Each row is a point on a landscape with many valleys, with its height.
A ball rolls from a point to whichever of its 2 nearest points has the largest drop for the distance, and stops where none of them is lower. Distance is the straight distance between rows; heights are no part of it.
Q93: [109 129 134 115 140 142 105 133  99 140 148 130 122 115 152 163 103 130
 121 117 148 139  96 103 144  97 165 125 132 114 122 105 124 107  86 112
 157 122 160 112 139 134 119 156 156 182 106]  (h 75.0)
Q346: [144 147 134 102 156 120 141 131 129 125 163 158 196 157 105 113 160 130
 161 162 152 186 153 149  97  90 143  83 140 131 152 158  63 126 160 116
 142  58 144 121 128 181 104 138 120 112  89]  (h 22.8)
Q286: [ 85 134 127 158 129 211 160 142 104 179 107  73  90 117 175 115  89 189
  68 135 129 104 147 149 127 164  80 142 153 131 127 168 140 137 122 133
 109 143 120 134  74 113 174 121  99 137 160]  (h 11.9)
Q539: [142 126 163 191  77 133 135 151 156 165  95  96 101 184 184 168  90 114
  54 154 128  90 149  93 130 104  94 142 113 136 119 127 120 126 129 191
  90 177 100 156 130 128  92 115  71  85 169]  (h 48.7)
Q526: [147 131 141 109 117 167 161 107 129 107 135 103 123 159 107 107 164 152
 132 131 106 140 156 168 127 161  83 137 146 148 173 125 128 157 136 138
 104 106 107  84  86 124 159 132 118  99 153]  (h 20.0)
Q718: [142 136 119 101 136 146  94 107 127  82 144 114 129 135  90  70 114 148
 196 150 122 154 177 159 119 124 111 136 189 149 158 167 115 117 226  71
 123  78  64 107 131 144 124 131 169  98 107]  (h 56.7)
Q123: [ 76 131 131 156 126 189 142 142 103 150 115  83  81 104 160 124  71 154
  62 133 134 104 121 112 131 158  91 164 159 131 129 143 164 128 108 133
 120 153 122 141 108  95 157 126 107 149 154]  (h 10.2)
Q458: [ 79 134 112  94 145 176 115 188  51 171 134 103  98 185 192 167  82 206
  92 145 154 152 132 121 175 118 133 125  94 158 158 127 129 111  83 117
 189  71 130 104 153 111 177 120 141 126 169]  (h 4.9)
Q150: [150 111 105 111 171 140 109 137 134  95 127 208 145  96 115  98 148 141
 187 135 103 141 123 161 136 112 162 167  99 102 103 134 146 128 116  73
 160 121 143 180 127 152 184 162 151 176 123]  (h 43.1)
Q507: [143 111 160 157  74 105 102 107 171  91 111  92 117 189 104 151 118 119
 131 177 108 123  65 105 153 124 144 104  61 153 119  52 136 140  73 164
 119 160 134 105 127  89 107 149 132 103 140]  (h 16.0)
Q275: [151 112 113 100 161  68 136 107 162  87 114 167 129  71 110  95 166 110
 177 109 155 125 116 142 124 104 146 120 135 106 128 127  92 132 184  92
 123 127 107 154 135 143 109 161 150 139  75]  (h 25.6)
Q282: [154 120 124 112 118 121 126  96 153  83 135  85 107 117  70  75 132 116
 165 114 137 133 157 153 118 131 103 121 175 150 154 139 112 131 223 112
 101 119  63 112 135 110  89 135 154 103  91]  (h 52.2)
Q31: [122 122 118  78 156 191 133 109 109  90 154 146 191 142 132  80 163 173
 209 198 118 192 184 178 118 164 140 156 141 156 152 153 130 139 144  86
 126  43 117 137  92 137 217  75 152  59 151]  (h 27.2)
Q168: [123 150 120 166 152 174 160 140  94 213 122  78 109 123 150 120 106 140
  72  99 138 108 189 132 100 138  84 103 145 129 124 225  99 133 141 146
 106 114 128 142  99 150 104 106  67 132 146]  (h 35.9)
Q601: [118 117 166 116 122 133 105 133 146  96 121 135 127 187 148 176 112 153
 137 184 128 152  57 126 161  70 158 145  64 139 121  64 123 119  82 115
 138 119 148 110 142 125 125 171 165 134 129]  (h 68.1)
Q46: [100 121 124 160 126 144 139 120 147 134 119 106  90  74 136 107  72  99
  83  98 112  77 131 100 106 173  94 162 171 108 123 143 176 126 132 142
  97 189 122 161 120  94 130 114 116 141 142]  (h 28.4)
Q483: [137 154 104 146 156 156 148 152  76 226 149  84 128 134 137 124 129 126
  72  89 134 115 176 127 104 141  99  79 138 142 129 211  83 136 127 145
 143 101 132 132 129 161  76  97  65 120 142]  (h 32.8)
Q347: [113 131  79 145 168  99 121  89 117 139 102 123  71  56 106  93 104  98
 126  65 126  90 168 131 115 167 112 141 176 108 107 198 153 120 217 107
 117 149 109 119 153 100 116 106 141 147 116]  (h 31.1)
Q171: [146 138 119 119 108 144 104 116 142  91 131  80 119 134  73  80 111 138
 175 127 127 141 168 151 115 131 104 125 195 144 153 146 105 105 249  83
 106 105  36  95 126 125  76 125 167  91  87]  (h 53.4)
Q160: [132 129 108  98 148 123 147 134  93 222 137 113 145  97 136 136 133 106
  90 103 172 132 122 106 121 104 186  49 128 107 103 147  74 116  89 129
 138 135 159 104 169 137  33  99 113 159  85]  (h 39.2)
Q430: [120 102  75  96 177 100 109 149  87 162 132 156 126  59 132 123 103 123
 165  83 142 117 127  84 108 103 175 105 146  80  93 159 113 118 118  90
 185 143 149 120 141 153 108 124 160 204 107]  (h 51.2)
Q749: [116 136 144 102 153 143 101 149 115 129 143 153 151 135 156 173 107 143
 130 149 145 156 104 117 134  70 194 114  92 121 114 106  95 106  69  96
 161  98 158 111 142 162 114 166 150 177 106]  (h 72.0)
Q140: [115 109  87 122 139  74 149 181 123 120  96 207 140  70 118 147 124 138
 175  79 142 105  96 106 140  90 166 151 129  55  92 102 169 101 119 118
 147 166 147 143 132 118 151 144 156 185 100]  (h 45.9)
Q870: [141 141 121 104 157 157 140 112  89 146 149 111 139 147 115 106 131 147
 140 121 124 151 181 154 125 132 106 105 166 131 170 186 104 135 156 114
 134  58 131  89 108 158 150 122 118 113 131]  (h 18.1)
Q148: [ 66 120 105 132 101 111 125 177 111 120 135 143 100  71 120 157  75 113
  99 101 145  85  91  74 119 134 117 167 150 114 106 114 226 101 125 154
 141 186 128 163 173  79 148  96 133 156 118]  (h 40.4)
Q475: [148 138 147 106 137 105 153 102 133 153 131 137 162 113 121 145 168 104
 109 126 172 150 112 138 121  95 166  72 125 110 131 126  67 129 137 125
 129 103 155 111 138 157  67 135 115 142  66]  (h 17.8)
Q57: [140 113  96 115 161 112 115 105 124 111 118 171 102 106 103  73 133 129
 181  93 110 127 158 160 146 138 125 159 153 102 121 165 163 129 176  79
 148 135 123 122 146 129 170 154 169 160 125]  (h 46.2)
Q56: [149 119 162 146  80 119 120 118 159 106 103 102 137 231  96 152 148 139
 142 179  89 141  83 118 148 127 116 110  40 159 128  55 120 145  86 162
 123 136 132  83 108 103 124 130 122  86 172]  (h 7.5)
Q371: [147 117 107  97 186 148  99 117 133  92 143 195 145  85 112  89 145 139
 198 149 108 148 139 163 128 116 162 147 117 123 123 165 122 132 138  71
 160  89 132 169 126 164 177 155 145 164 117]  (h 47.8)
Q840: [153 120 137  94 143 119 119 111 166  57 145 142 148 132  82  80 155 133
 194 162 133 170 142 157 105 106 115 132 144 147 157 131 107 139 181  90
 108  97 102 139 117 152 123 149 157 114  93]  (h 26.6)
Q938: [129 116  74 120 175 104 101 115  94 136 112 171  98  85 110  86 113 130
 174  83 117 123 169 139 132 136 136 143 160  89 110 190 160 121 186  77
 170 130 135 112 155 135 163 141 164 177 123]  (h 44.8)
Q542: [ 79 127 131 133 100 113 110 146 130 121 134 119  92  72 161 192  72  89
  74 133 163 103  82  54 122 109 151 149 141 124 115 103 169 101 114 167
 111 176 128 158 183  83 105  97 135 133 107]  (h 39.4)
Q725: [127 130 164 191  89 144 152 146 152 173  92 100 107 154 188 147  90 116
  45 137 143  94 171 102 105 121  81 132 147 121 124 154 126 133 127 171
  74 185 111 155 112 135 101 121  70 108 154]  (h 44.2)
Q83: [133 129 156 112 131 179 128 114 102 127 138 130 132 163 145 132 140 161
 126 131 107 151 126 150 151 143 111 139 136 128 159 118 130 137  99 104
 136  93 144  98 105 139 179 135 144 127 149]  (h 27.4)
Q141: [124 114 158 152  92 121 115 109 150 107 136 110 105 125 129 160 114 101
 101 133 130 110  75 104 150 128 144 135 119 129 110  69 141 124  94 157
 106 173 137 123 141  95 104 142 135 125 115]  (h 23.3)
Q425: [130 156 137 157 117 148 126 147 101 182 137  98 133 184 158 188 154 142
  81 115 106 109 135 145 142 122  89 127 114 156 129 135  94 122 135 167
 159  81 116 120 101 159 114  98  85  98 171]  (h 57.6)
Q710: [143 153 125 117 149 142 147 128  89 173 163 116 154 161 113 123 150 132
 124 112 134 148 167 149 119 123 109  87 154 136 161 183  84 132 150 134
 150  57 139  94 123 166 115 115 100 109 124]  (h 23.5)
Q577: [165 123 168 154  87 124 133 100 155 114 131 106 132 165  96 151 167 101
  95 133 120 133 122 139 128 128 119 114 110 142 128  94 105 145 123 172
  87 144 129 100 121 110 100 133  94  99 127]  (h 9.6)
Q154: [ 83 126 136 127 116 155 124 146  93 124 122  92  71 158 162 166  78 145
  78 166 152 131  87 103 174 103 135 160 113 160 137 101 161 113  95 153
 148 127 130 117 165  68 140 139 133 127 154]  (h 63.4)
Q794: [131 127 117  83 157 180 104  98 107  94 133 128 137 123 123  57 120 164
 203 162 104 156 193 178 126 154 114 155 174 151 168 182 143 136 189  64
 138  59  81 115 126 144 191 105 168  86 148]  (h 50.2)
Q43: [108 138 115 144 133 201 168 137 100 180 117  78 109 135 160 119 124 193
  83 125 119 105 166 169 132 162  77 126 150 135 140 175 129 143 139 135
 118 111 122 110  61 132 182 114 102 123 162]  (h 13.8)
Q812: [141 113 125 132 104  44 125 119 186  88 113 150 129  86 112 128 171  93
 158 101 136  94  72 121 131 142 151 114 103 113  99  60 135 147 100 139
 102 195 131 144 129 120 111 162 142 128  94]  (h 26.2)
Q336: [ 95 152 118 153 131 162 120 179  78 193 134  81  94 178 189 177  87 174
  62 126 144 110 131 121 160 106 110 125  98 170 128 149 111 107 113 157
 161  98 114 139 132 121 126 111  91 117 169]  (h 61.1)
Q334: [149 133 132 137 136 164 157  92 124 139 132  85 105 116 105 108 131 117
 102 106 124 118 159 149 122 140 100 126 170 132 155 171 113 141 164 145
  97 111 121 112 106 120 123 128 105 126 125]  (h 49.7)
Q898: [160 111 142 110 130  87 140  86 170  86 131 130 125  98  96 109 177  96
 154 114 152 131 109 145 117 116 130 110 141 126 136 103 101 145 160 121
 102 137 122 126 125 133 100 154 143 130  77]  (h 19.8)
Q426: [135 150 124 110 142 115 136 156 151  74 161 161 222 182 102 110 190 143
 172 209 139 209 145 150  81  90 132 130 120 158 141 126  72 123 173 124
  98  58 139 145 107 171 109 138 123  91 104]  (h 51.3)
Q280: [108 116 110 150 136 120 135 109 135 145 126 121  93  55 120 117  97  84
 103  72 120  83 121  96 121 158 114 150 167  97 112 150 161 117 151 137
 107 178 135 153 135  96 124 100 134 149 123]  (h 29.2)
Q833: [120 149 146 102 167 143 114 155 121 130 158 180 210 172 141 157 148 148
 149 184 116 175 138 147 118  86 189  99  88 151 107 147  68 128  79 101
 157  56 165 127 121 195 135 136 115 124 130]  (h 53.3)
Q916: [ 91 124 132 163  97 128 137 152 166 118 109 112  96  83 148  99  47 105
  85 129 110  68 133  79  98 191  87 156 159 120 128 126 205 139 111 155
 101 221 103 174 132  95 139 116 109 127 146]  (h 27.5)
Q296: [142 103  98 126 141  66 146 135 158 103 109 191 123  91  95  98 153 118
 183  86 126 114 119 146 149 127 141 149 123  79 105 111 165 129 135 105
 123 180 130 139 136 117 155 170 158 160 107]  (h 42.4)
Q403: [128 138 141 120 140 151 127 123  94 164 152 119 132 135 134 156 119 124
 105 103 144 142 122 117 137 104 157 100 135 119 126 135  97 116  97 120
 143 103 166 102 131 145 106 144 128 159 107]  (h 76.8)
Q237: [123 122 157 126 120 114 113 126 147 112 122 130 129 150 145 191 120 124
 118 154 152 133  61 119 152  66 181 133  77 123 107  66 105 112  92 125
 125 128 151 108 146 132  96 169 156 142 102]  (h 70.9)
Q738: [155 108 109 102 164  71 133 128 169  67 109 198 146  79 107 102 166 120
 180 125 131 129 113 150 123 103 157 138  97 102 123 111 108 138 154  79
 119 129 120 183 127 157 131 176 142 147 101]  (h 32.0)
Q816: [143 124 159 174  79 135 124 143 147 158 112  93 108 204 155 182 111 116
  73 151 113  99 116 108 155  91 109 141  85 151 119 104 109 119 128 198
 118 141 101 147 134 110  93 110  81  81 172]  (h 52.7)
Q892: [133 141 147 156 106 135 121 140 129 170 127  94 121 203 156 201 147 128
  90 138  95 105 102 132 152  96  93 146  85 164 120 101  92 116 144 188
 155  99  98 129 109 145 101  94  89  83 185]  (h 55.6)
Q348: [118 120 129 156  75  72 116 133 171 107 130 137 114  79 125 138 108  82
 123 105 118  84  81  79 134 165 144 124 131 123 100  75 178 122  97 172
 103 216 128 162 157  89 119 113 139 117 113]  (h 25.4)
Q888: [107 131 141 150 115 135 125 124 119 155 130 108 107  84 157 176  88  91
  64 111 158 115 108  75 128 116 156 126 148 110 115 122 129 102 111 154
  95 162 151 147 155  99  86  97 124 141 102]  (h 38.0)
Q29: [ 82 140 123 139 129 153 133 165  86 160 120  85  72 174 180 180  73 161
  66 158 160 121 111 109 177  90 124 149  94 173 133 132 138 107 111 167
 148 104 121 133 159  78 134 126 102 116 166]  (h 62.4)
Q88: [136 136 126 119 121 188 169 122 117 140 123  92 122 156 132 112 155 179
 111 131 106 122 166 176 132 167  78 138 145 141 170 142 127 156 143 137
 109 105 106  86  66 129 178 118 108  99 164]  (h 17.0)
Q847: [172 137 157 168  68 126 139 112 165 115 115  95 130 182 102 144 162 109
 102 149  94 124 155 126 113 157 101 109  88 160 139  93 121 159 119 202
  84 154  92 101 103 105 110 125  66  87 171]  (h 17.2)
Q962: [146 126 150 169  64  91 106 109 182  93 118 104 108 103 136 132  92  77
 103 137 114  91 110  75 122 177 145 111 124 130 120  74 163 142  86 182
  88 210 125 156 141  91 107 120 122  99 135]  (h 27.3)
Q736: [124 122 136  97 153 195 138 119 100 110 154 163 195 165 155 126 173 184
 173 190 109 194 163 176 130 162 149 143 111 144 138 131 130 138 100  89
 139  51 148 136  89 148 227  74 148  71 164]  (h 12.0)
Q187: [113 136 144 111 132 186 127 151  78 157 139 122 135 185 173 158 118 194
 111 138 120 152 134 146 165 142 119 127 119 131 157 120 126 122  92  99
 162  75 141  98 106 142 190 112 139 115 163]  (h 25.0)
Q700: [149 122 123  94 169 148 106 106 145  69 150 170 153 111 104  76 149 144
 201 172 113 164 144 170 121 115 136 144 133 147 139 158 118 135 160  74
 135  81 121 160 123 163 165 143 155 132 112]  (h 38.1)
Q233: [ 95 129 127  89 147 185  97 180  58 164 150 130 134 189 189 159  90 202
 120 153 134 171 137 128 169 115 150 114  96 146 148 128 119 107  62  95
 185  66 139 107 143 137 185 116 151 129 162]  (h 14.7)
Q656: [123 138 149  98 155 177 116 135  96 129 156 167 196 182 159 145 153 173
 157 177 108 186 150 165 144 134 156 126 108 145 132 139 112 130  86  96
 152  52 162 126 103 171 197  95 136 100 160]  (h 25.8)
Q954: [ 94 110 139 104 124 123 100 143 129  89 122 133 100 154 160 168  93 143
 138 187 152 147  54 110 164  67 165 168  76 146 125  61 152 109  83 124
 168 127 134 117 170 101 133 179 175 150 132]  (h 65.4)
Q118: [139 127 171 114 117 122 126 123 144  79 129 158 178 215 113 148 189 152
 153 187  96 187 122 157 121 124 117 141  84 156 137  90 113 150 106 116
 113  96 144  98  99 153 151 125 135  97 156]  (h 35.2)
Q673: [ 78 116 128 106 119 125 108 144 105  98 127 122  81 132 158 167  87 132
 115 167 157 134  65 100 159  89 150 173 106 151 125  74 181 112  89 143
 175 137 133 116 185  74 140 156 163 152 133]  (h 64.2)
Q571: [146 130 142  91 126 128 134 119 152  61 156 127 161 167  75  85 166 138
 185 167 130 189 154 155  96 117  99 133 146 149 168 125 106 135 178 116
  92  84  99 114 103 144 124 139 145  96 111]  (h 17.9)
Q742: [129 139 135 140 131 130 147  98 114 184 123 102 122  78 142 154 119  84
  73  98 164 126 124  96 124 121 159  96 149  99 118 144 101 109 122 146
 101 145 161 140 148 114  68  91 113 146  92]  (h 35.6)
Q531: [124 153 148 103 152 132 120 143 105 133 162 173 204 197 140 154 163 147
 155 166 117 182 153 157 125 106 150 109 111 150 127 146  86 129 105 118
 157  46 159 117 113 192 151 117 117 106 149]  (h 40.5)
Q766: [181 135 155 176  60 103 115  91 184  93 110  86 121 133 117 125 120  81
 108 145 114 111 141  90 106 176 136  87 105 146 136  79 142 159  91 196
  77 189 115 131 114  90  97 129  98  97 148]  (h 30.5)
Q609: [146 142 149 135 109 115 149  99 129 188 111 115 141  96 151 160 149  80
  68 113 178 127 117 114 131 104 176  83 132 106 116 124  86 108 123 159
  94 144 157 140 158 121  49  83  97 130  82]  (h 31.7)
Q973: [111 154 122 163 129 162 115 172  95 214 134  72 112 162 198 186 119 156
  65 115 124  99 146 131 129 116  83 115 114 172 117 164  95 120 125 166
 169  98 101 152 100 166 103  89  76 113 181]  (h 59.5)
Q278: [151 145 137  96 150 108 149 125 133 154 144 152 185 136 115 125 166 119
 128 143 169 165 131 147 109  88 161  63 124 117 141 142  58 127 139 118
 150  80 153 111 139 174  74 140 109 131  74]  (h 8.2)
Q230: [ 76 119 118 128  91  98 114 169 135 120 133 143 100  58 142 174  78  92
  92 105 149  84  81  59 118 123 134 151 149 120 108 108 199  97 120 165
 115 192 125 173 181  83 126  84 136 137 107]  (h 40.0)
Q637: [130 134 132  82 105 141 143 140 140  70 153 117 173 191  83  77 168 160
 196 178 121 198 177 158  97 141  90 148 145 157 176 119 116 133 172 117
  85  78  78 102  90 137 151 114 141  72 148]  (h 3.9)
Q747: [124 141 109  96 149 170  78 110  95  98 136 116 128 121 123  63  94 167
 196 154 115 148 205 166 125 147 115 139 193 153 166 199 131 123 218  59
 140  59  65  98 138 147 155 119 164  94 128]  (h 56.6)
Q868: [149 155 142 173 117 142 129 142 112 215 118  97 128 149 177 169 130  98
  47 105 137 103 158 121 109 110 103 112 123 137 124 167  86 117 132 169
 137 123 124 161 141 156  55  85  63 114 146]  (h 43.0)
Q418: [134 113 154 156  80  84 102 105 175  88 119 109 112 132 120 159 123  97
 125 150 127 106  55  98 146 130 161 116  91 135  98  48 141 135  77 160
 107 188 136 124 142 100  99 148 143 113 112]  (h 20.9)
Q803: [152 141 155 117 118 104 148 100 144 157 114 126 156 116 138 167 170  98
  93 124 175 136  94 139 135  90 180  86 110 108 111 100  73 118 123 142
 113 121 159 114 145 138  57 126 112 134  69]  (h 24.5)
Q495: [165 122 127 113 115 101 117 109 180  65 117 155 136 143  81  56 171 133
 202 126 106 140 132 166 114 167 113 132  91 155 148  97 166 165 104  92
 138 156 114 144 126 121 161 168 168 129 140]  (h 36.5)
Q825: [161 118 157 130 111 108 141  85 163  95 138 112 124 122  95 125 171  92
 123 121 141 132 109 139 121 128 130 109 131 134 134  97 109 150 136 147
  90 146 133 113 121 121 100 147 125 120  96]  (h 15.7)
Q640: [163 152 149 165 107 136 147 121 123 185 127 106 138 154 143 160 164  92
  62 106 129 119 158 138 112 116 100 119 130 137 135 149  86 126 155 180
 120 112 118 142 129 144  73  94  63 103 137]  (h 45.6)
Q578: [127 126 164 119 105 121 128 138 136 119 118 144 164 246 129 173 175 166
 145 179  84 166 106 153 147 125 108 150  59 152 130  76 110 136 111 131
 139  93 132  91  98 149 158  98 137  78 192]  (h 24.8)
Q314: [131 108  97 127 128  50 153 160 161  97  93 207 136  83 100 122 151 125
 182  93 130 103  95 125 146 122 155 139 108  69  96  86 163 124 109 116
 109 191 133 142 135 113 149 165 148 149 101]  (h 44.0)
Q690: [136 137 151 111 132 111 134 139 150  62 146 167 205 194 102 128 203 146
 161 215 114 203 136 162  92 103 128 140  98 165 138 109  92 145 137 117
  91  78 144 126 103 168 137 137 122 100 129]  (h 47.4)
Q441: [ 82 136 117 151 154 172 129 139  79 167 134  81  89  76 142 128  63 132
  82  99 141 106 124  90 115 152 107 152 163 110 122 168 153 115 115 124
 130 139 141 143 117 106 132 117 117 172 137]  (h 8.6)
Q249: [147 150 119 120 150 138 147 137  82 206 161 109 149 151 118 129 146 116
  97  93 139 132 160 136 117 123 128  71 143 128 141 184  75 132 126 137
 158  84 148 107 142 164  79 111  90 120 117]  (h 28.2)
Q298: [122 117  84 125 147  48 153 124 141 128  82 183 112  43 107 116 157 103
 176  65 140  95 115 118 145 120 147 128 154  76  88 147 132 113 174 125
 114 169 127 129 151 105 125 125 147 148  81]  (h 36.3)
Q974: [110 117 119 151  96 127 126 135 136 110 128 123 102 115 120  99 101 120
 118 109 105  95  88 113 141 181 106 160 135 131 124  77 201 135  92 140
 148 193 123 139 140  81 155 145 143 137 143]  (h 25.7)
Q362: [175 150 146 183  53 131 120  96 179 102  89  73 117 136 137 106 106 110
 118 162  95 108 160  95  96 191 114  89  99 154 151  82 163 166  88 198
  97 183 100 132  90  84 119 141  85 107 176]  (h 33.6)
Q104: [129 124 115 104 174 172 119 110  71 164 147 102 115 116 127  99 102 143
 134 106 118 139 160 126 133 145 118 110 162 114 154 191 115 137 123  91
 148  83 151  92 112 154 159 132 132 153 137]  (h 10.8)
Q675: [126 115 102 128 138 132 131 111 123 128 122 143  99 111 109  74 120 127
 148  79  99 105 126 148 144 167 101 173 151 103 127 133 185 132 137  99
 148 162 133 123 135 106 176 149 163 158 144]  (h 44.5)
Q488: [156 144 143 156 114 154 158 118 119 160 135  99 127 155 122 144 160 115
  76 108 124 122 159 148 121 128  94 121 144 139 143 156 102 132 150 166
 102 105 124 117 109 132 107 118  76 110 136]  (h 47.7)
Q456: [119 109  85 110 161  90 120 155 104 141 123 178 134  63 132 133 113 126
 170  79 145 112 112 100 126  95 170 134 136  73  96 137 136 108 123  99
 179 143 150 139 135 145 130 141 161 202 104]  (h 48.2)
Q596: [148 106 113 113 161  98 122 138 157  77 120 208 148  92 114 114 158 133
 173 128 116 132 105 152 132 108 166 161  87  97 107 102 135 135 114  76
 136 139 137 183 127 155 153 180 141 167 117]  (h 37.5)
Q746: [ 72 122  95 135 129 125 126 166  88 142 135 134 102  68 115 143  75 120
 114  78 144  92  96  82 118 132 117 166 158  98 107 139 203  97 131 129
 160 162 145 150 153  89 146 100 145 185 121]  (h 40.8)
Q583: [132 125 125  83 171 179 105 101 116  91 154 152 158 122 122  70 140 156
 211 180 107 175 171 173 125 137 134 143 151 154 152 177 126 136 155  77
 139  55 121 140 116 155 196 112 155 103 133]  (h 40.7)
Q826: [145 146 121 115 143 130 141 132  89 215 154 113 150 134 125 136 145 107
  83  96 155 133 139 122 121 111 156  57 127 123 121 164  74 122 109 133
 152 108 155 109 162 152  47 105  97 137  99]  (h 33.0)
Q61: [ 97 132 114 165  76 120 135 155 145 113 113 120 103  97 128  95  65 114
 103 126  99  77 109  85 123 206 106 149 134 142 123  84 226 138  88 163
 141 212 108 166 153  70 154 128 115 125 147]  (h 26.5)
Q501: [130 119 125 153  78  52 112 125 182  96 118 143 124  83 120 142 142  91
 143 108 127  87  63  94 140 151 158 113 109 120  87  57 157 129  85 162
 106 210 132 150 146 102 117 138 140 121 103]  (h 24.0)
Q116: [139 117  91  97 170  53 145 118 139 118  91 186 128  43 125 106 162 108
 179  88 158 112 112 121 133  99 164 116 137  77 114 136  91 123 178  97
 135 131 117 148 142 140 108 150 142 155  81]  (h 31.3)
Q993: [124 134 140  97 174 166  98 145 121 121 152 177 179 128 147 156 124 149
 146 169 118 167 124 133 123  82 200 109  91 133 111 131  83 121  64  83
 163  79 161 132 125 182 139 159 133 163 119]  (h 65.3)
Q162: [136 125 159 129  91 104 127 132 152 114 112 118 156 247 101 167 182 151
 146 176  76 153 102 137 137 133  99 131  43 160 133  64 109 144 111 155
 127 116 121  78  96 130 137 105 115  76 194]  (h 16.8)
Q320: [160 112 128 128 111  59 119 109 183  71 122 152 130 114  96 103 169 106
 172 109 124 110  97 139 129 151 134 119  93 127 120  73 151 156 100 116
 117 181 130 141 122 126 128 175 151 138 111]  (h 29.0)
Q450: [120 114 139 149 105 136 119 113 135 113 138 112 101 113 125 130 112 113
 102 111 119 105  90 115 146 156 120 150 145 125 123  87 162 129  98 140
 120 172 137 126 128  97 133 145 139 141 130]  (h 24.9)
Q712: [139 110 105 126 121  55 149  93 170 110 109 149 108  56 106  99 164  80
 159  71 141  92 110 126 138 141 138 121 150 109 104 119 130 132 165 143
  92 185 118 146 145 101 111 125 144 124  86]  (h 38.8)
Q96: [ 90 124 159 171  91 142 143 149 168 127  95  96  89 108 181 118  39 116
  66 154 135  80 147  75  94 162  81 144 162 116 135 137 173 142 105 156
  78 216 108 159 114 114 123 126  94 117 144]  (h 29.3)
Q599: [128 108  95 136 124  96 142 134 141 117 114 166 111 109  90  85 125 123
 161  80 106 106 117 137 149 159 117 157 137  90 109 115 197 123 127 117
 138 194 136 124 145  97 165 151 160 157 126]  (h 43.7)
Q494: [132 160 139 108 138  92 137 151 135 122 159 166 223 192 115 138 195 120
 148 175 145 191 138 153  88  89 133 110 114 145 136 133  64 124 162 136
 149  50 147 122 127 192  92 130 108 100 110]  (h 36.9)
Q496: [103 129 104 125 171 179 121 123  68 169 134  84  94  93 133 103  77 150
 112  92 119 113 142 114 127 160 106 135 165 107 137 187 139 129 118  99
 151 108 148 107 107 130 157 129 133 172 146]  (h 6.3)
Q757: [114 118  85 148 143  91 140 106 144 133 103 141  84  59  97  96 107  88
 131  58 114  77 150 122 127 165 115 147 169  98 100 169 173 118 193 132
 105 185 117 133 150  87 129 104 144 140 121]  (h 30.1)
Q540: [162 114 138 126 115  76 106 113 190  58 116 155 145 139  93  91 180 125
 182 139 111 132 104 146 112 153 121 116  75 152 135  68 152 167  83  95
 127 167 130 142 117 135 141 179 156 136 129]  (h 32.5)
Q995: [109 113  65 131 176  98 110 137  79 155 112 158 105  71 109 108  92 132
 167  66 122 109 151 108 121 136 135 138 159  70  91 189 167 109 166  94
 176 146 153 109 146 125 149 115 163 200 123]  (h 42.6)
Q503: [145 121 152 115 121 164 135  97 128 102 135 115 121 148 117 107 149 142
 130 123 104 135 127 155 140 157  96 142 142 136 159 112 138 153 113 116
 122 120 132  98 100 126 163 148 142 126 145]  (h 23.4)
Q650: [ 92 116  81 132 153 117 119 152  81 155 126 141 106  75 114 123  83 131
 145  66 130  97 112  92 123 134 122 153 158  78 100 159 184 103 141 111
 173 153 156 129 142 111 150 109 161 199 121]  (h 41.4)
Q796: [133 148 148 190 116 149 142 147 121 210 105  95 114 141 185 156 102 112
  42 111 153 102 172 106 104 112  91 124 136 121 122 178 106 120 130 159
 100 148 126 165 125 147  75 100  68 119 146]  (h 40.1)
Q669: [152 117 122 122 138 132 143  76 139 110 132  93  92  94  90  88 134  97
 126  99 130 119 153 146 122 143 106 127 175 132 146 153 122 141 189 127
 102 129 106 116 127 112 110 132 138 122 110]  (h 50.9)

For each start below, name the point where the ball stops.
Q718: Q796
Q43: Q496
Q995: Q278
Q168: Q496
Q93: Q736
Q973: Q796
Q160: Q496
Q974: Q56

Two balls start at each pair of points below. Name the first point that both come to, or write never.
Q601 / Q503: never
Q61 / Q888: never
Q690 / Q83: never
